Each row is a point on a tangle of strands that fork and nearly touch. The rows are in no order.
In the rows, 128 means zero.
Two points are linked if the straight distance between their rows is under 99.8. Some points are linked to none.
vatub: [108 127 130 110 143 180 145 151 126 120 147  88 145 164 165  78 173 154
 133 162]
Zuru: [ 64 116 140 138 174  81 144  87 156 141 160 125 135 175  93 115 164 101
  90 150]
Lipok: [161 116 108 156 117  91 115 113 124 135  99 140 104 145 106 155  82  80
 169 108]
lunik: [199 149 188 174 129 119 114  87 152  96 120 112 114 135 126 138 130 109
 130 109]
Nolig: [156 125 157 182 176  83  95 144 122 126 165 163 132 137 116 161 136 137
 106 118]
gor: [103 119 136 138 170 148 119 132  83 113 151 151 114 151 124 129 159 117
 109 174]
tulo: [193 151 161 141 124 145 184 133 125 168 172 108 156 142 195 137 136 136
 160  93]
mepiv: [130 150  89 102 108 118 163 191  80 148 124 177 165 112 127 145 110 130
 116  96]
vitu: [118 150  90  81 121 138 173 209 104 175 162 164 160 132 151 146  92 142
 135  96]
Vov: [124 119 167 148 134  79 113 127 145 151 149 135  88 142 125 193 165 109
  98 118]
Guk: [ 55 114 128 126 139 111 130 128 175 171 153 147  98 164 132 152 125  62
  92 141]
gerir: [196 108 112 169 108 106  60  97 143 120 129  80 142  88 143 119 102 141
 154 146]
bur: [112  92  96 166 127  97  40 105 175 124 138 103  65 102 152 112  97 137
 119 149]
rodir: [109 122 191 139 164  89 118 121 140 115 138 129 122 129 134 127 164 113
  84 172]
Zeda: [ 74 100  92  87 131 125 109 100 114 133  82 135 118 125  75 132  95  99
 159 143]
Geduf: [ 76 100 107 130 110 122  97 110 205 164 146 116  79 140 202 132 101 117
 130 166]
giv: [119 116 102 146 142 137 155 183  96 192 146 119 154 142 152 157 151 154
 156  82]
Ref: [ 90 101 119  93 146 110 161 135 105 102  80 174 123  98  82 142  98  90
 113  95]
Nosi: [122  94 123 159 101  89  66 105 202 147 140  97  71 118 178 136  93 128
 131 148]
fev: [ 79 100  51  97 119 139 106 108 117 115  84 127 125 105  96  88  97 128
 154 146]
Nuf: [ 91 117 115 123 159 134 116 131  83 131 147 176 105 147 103 137 127  79
 116 159]
rola: [ 47 109 108  96 163 129 138  99 123 142 112 155 125 135  59 135 115  64
 131 126]
Zala: [179 182 185 151 130 132 179 137 127 105 136 153 147  82  89 152 141 181
 128  80]
pom: [118 107 194 147 114 108 120 105 184 111 121 113  61 126 150 146 129 120
 110 132]
nozot: [150 132 180 151 119 129 164 157 106  99 147  94 158 123 132 150 161 175
 108 133]
Rog: [112 104 176 121 113 159 139 101 149  55 119  95  92  97 106  91 133 151
 109 171]
kudem: [130 127  89  79 112 138 101 152 103 117 119 145 143 139 106 106 107  97
 127 184]
gizok: [122 131 120  96 120 133 106 129  95 133 126 105 143 152 133 147 176 146
 133 178]
refad: [189 158 163 129  88 179 154 139 157 114 133  93 113 107 192  89 134 179
 152 102]
bor: [203 175 148 128  94 170 174  96 159 152 161  81 131 133 198 112 139 146
 145  94]
napaf: [162 118 148 136 126 149 130 121  92  89 143 107 116 146 161 121 135 163
 148 172]
Nol: [ 54 142 118  79 128 118 148  81 156 107  99 174 106 127 101  84  79  70
  93 115]
Setub: [ 43 129 127 106 129  83 155 133 155 151 108 178 111 135 100 151  74  79
  91 105]
gev: [206 178 127 158 149 122 152 112 114 142 166 131 181 147 148 153 167 159
 135  91]
Gal: [ 42 113 112 100 124 104 156 105 193 138  94 159 112 140  98  95  74  65
 110 113]
dufo: [156 120  82 124 108 145 118 139 104 134 101 110 136 142 130 136 104 136
 201 119]
Nusi: [ 94 109 156 136 159  67 114 116 141 137 118 133 136 164 117 115 136  96
 107 171]
bil: [ 70 115 113 115 146  62 129 142 135 157 137 192 134 115  86 176  79 108
  81  99]
Lut: [149 143  91  77  77 145 152 160 103 112  76 135 144 104 155 109  84 138
 159  83]
tudi: [115 114 118 153 159 123 133 168  87 147 151 117 176 143 114 169 150 167
 136 113]
tezi: [173 143 184 182 157  92 124 121 127 108 155 153 132 105 109 170 152 171
  96  98]
pege: [ 67 121 100 135 190 124 117 127  91 163 165 172 188 125  94 142 143 154
 106 146]
binu: [ 84 122  85  97 172 150 170 148  95 113 151 210 175 103  81 115 101 129
  93 109]
Rapud: [ 76 154  98  53 125 149 174 195 117 179 141 144 152 133 159 102 105 126
 125 109]
Nobed: [150 131 190 143 113 138 156 142 116  84 117 116 117  93 106 128 151 145
 108 131]
pariv: [ 85 121 107 152 149 141 137 175  83 149 118 128 166 157 111 132 138 130
 128 135]
Rure: [177 171 154 123  62 158 162 118 133  99  94 107 113  67 108 110 154 175
 147 105]
sevef: [127 120 157 120 145 192 159 178 130 120 156  93 143 143 157 117 173 154
 128 131]
vodo: [138 113 153 128 104 174 128 124 118  73 132  84 110 112 146  98 138 177
 134 168]
Ser: [135 121 148 163 145 141 145 168 104 133 161 102 170 124 130 174 164 187
 102 116]
baf: [106 112 112 136 135  73 129 152 103 157 117 158 150 127  77 161 108  92
 104 122]
Fom: [190 175 106 144 124 112 124 128  96 147 124 124 154 160 137 154 161 134
 159 111]
Luti: [142 110  86 137 112 163  63 137 111 131 133  97 139 105 157  94 100 134
 147 177]
bozug: [ 59 161 102  97 121 110 139  91 119 116 108 171 134 147  83  75 101  78
  92 136]
zed: [ 82 107 187 123 125 120 140 115 219 113 134 110  70 141 154 118 140 123
  90 151]
mup: [200 187 176 137 129 163 195 131 150 116 152 121 163 104 140 145 149 164
 142  73]
Livur: [200 161 134 162  88 166 103  67 144  98  97  83 109  96 132 128 154 160
 135  92]
luko: [188 125 149 181 125 108  98 121 134 118 123 113 120 165 122 142 111  88
 157 114]
vozu: [168 161  98 121 110 109 145 174  92 146 104 163 175 128 114 140 100 114
 147  93]
pimav: [147 149 173 111  77 154 164 153 126  85  91 113 115  78 103 102 152 165
 121 140]
tuno: [137 108 157 143 157 138 120 125  98  92 146 128 107 150 122 141 141 132
 146 154]
pulor: [126 129 208 133 146 107 135 137 143  86 118 124 114 115 109 134 156 143
  91 145]
misi: [165 141 161 152 127 140 176 169 112 174 195 117 151 133 196 146 148 159
 119  95]
Gikiz: [125 139 114  60 114 144 146 168 109  79  72 161 149 105 130 115  96 125
 128 110]
tapid: [191 185 176 169 128 112 168  96 144  95 136 140 137 104  86 156 147 157
  93  77]
pez: [ 75 113 122 122 140 130 105 120 133 150 137 158  84 160 116 122 117  56
 105 158]
kuli: [133 136 118 123 135 138 151 185 120 205 141 127 131 161 176 127 129 133
 181  76]
daz: [ 93  92 144 129 111 129 133 108 223 140 135 110  78 144 202 126 134 117
 115 167]
Befid: [195 152 132 146  95 171 110 108 138 117 140  81 127 101 196 102 125 183
 157 127]
tenit: [102 130  89  61 132 152 124 153 119  93 101 162 143 129  90  96  95  88
 130 135]
tuva: [ 73 115 107  93 163 130 172 134 108 101 104 190 154 100  70 116 117 113
  90  90]
kesof: [176 143 158 144  72 130 118  76 145  89  92 100  84  65 107 120 138 167
 133 118]
faf: [103 118  77  93 121 126  91 110 119 117 123 123 134 155 103  83 120  97
 105 191]
kubak: [ 73 131 117 135 167 120 141  82 105 141 170 142 176 160  85 102 180  97
 103 150]
dizuz: [182  96 158 140 118 110  70  89 175  95 137  79  95  85 131 125 105 133
 138 144]
rivol: [141 114 132 137 104  81  90 108 155 159 122 108  82 152 124 182 145  83
 127 119]
Mep: [142  95  93 143 122 112  92 123 124 115 100 128 103 146 112 128  79 115
 182 126]
lazag: [190 133 128 150  97 160  69 117 126 113 135  83 146 115 157 119 113 146
 156 150]
pote: [121 120 158 162 183 111  98 153 118 117 178 160 145 132 110 157 144 165
  83 147]
Rugo: [135  93 143 140 141 136  77 113 129 110 111 107 101 107 140  83 156 121
 134 169]
telir: [ 79  93  82 110 124 124  75  97 168 147 134 136  69 133 127  99 102  76
 124 167]
vam: [ 74 111 126 145 191 122 127  97 102 145 179 144 157 133  91 140 184 150
  88 149]
kis: [145 129 131 118  97 148 138 144 111 159 136  77 142 140 191 125 152 149
 157 137]
kosa: [115 127 104  91 151 143 159 180  90 126 127 199 179  79 114 156  95 141
 110  82]
lam: [ 63 132  89 116 147 152 161 173 100 133 106 147 181 153 100 105 114 136
 130 119]
Lor: [212 176 164 172 146 124 151  84 131 106 122 130 151 134 122 145 163 137
 120  92]
Vug: [198 186 136 162 115 189 146  44 137 123  96  90 137 113 143 124 159 148
 126  91]
vibo: [165 112 111 121 102  71  80  77 154 145 123 116  79 134 138 157 125  95
 161 140]
Miz: [ 92 125  96 115 143 176 131 174 109 148 126 111 132 175 155  81 144 149
 163 140]
Vir: [ 91 115  55  88  97 161 124 150 113 137  90 114 141 109 133  79  90 144
 160 134]
sunep: [218 170 101 137 116 140 108  73 123 138 121 104 142 149 155 135 166 134
 159 118]
vitub: [111 111 124 127 115  89 132 139 102 126  79 163 120 125  93 144  72  76
 139 111]
lole: [ 91 121  69 101 124 164 158 174 103 130 102 131 136 154 139  77 110 130
 153 134]
lapa: [131 131  89  92 104 137 134 173 130 172 108 111 132 150 166 109 101 144
 203 106]
Beruk: [159 106 172 160  99 109 103  81 193 103 125  98  58  79 147 133 105 141
 129 120]
baz: [109  99  79 121 122 142  46 119 130 124 134 113 107 113 119  93  99 106
 120 186]
vadaf: [ 68  98 140 152 160  95 129 129 166 168 170 143  98 154 131 171 156 103
  73 126]
mupe: [147 152 107 110 126 104  99 143  76 149 121 136 148 148 127 159 162 133
 145 144]
mev: [209 137 147 129 118 131 127  90 129 127 112  82 146 113 147 145 178 143
 175 121]

A fork is a point with three links, a tip a point with one. Leave the first point through the second and follow the links. Name the first fork or tip that comes.
bur; Nosi -> lazag
dizuz; Beruk -> bur
pege; vam -> Nobed

Follow the links from the first point to the second, and from the first to the third. Name the last point that the two ways share.
Setub; pulor; fev -> tudi
daz; kudem; vodo -> baz
bil; tapid; giv -> Lipok
vatub; kesof; lapa -> tudi
tenit; Rog; bor -> baz
Nol; mup; tudi -> Lipok
pimav; tuva; Gal -> vitub
rivol; Rog; refad -> pez
vadaf; Beruk; vodo -> pez

Name the points in between on the shortest way along the links from the first point to the second, in order.
rola; tudi -> Zeda, fev, Vir, lole, lam, pariv
Zala; dufo -> tapid, Lor, lunik, luko, Lipok, Mep
bil; vam -> baf, vitub, Lipok, Mep, dufo, lapa, kuli, giv, tudi, Ser, nozot, Nobed, pulor, rodir, Nusi, Zuru, kubak
gerir; tuno -> lazag, Luti, baz, telir, pez, Nuf, gor
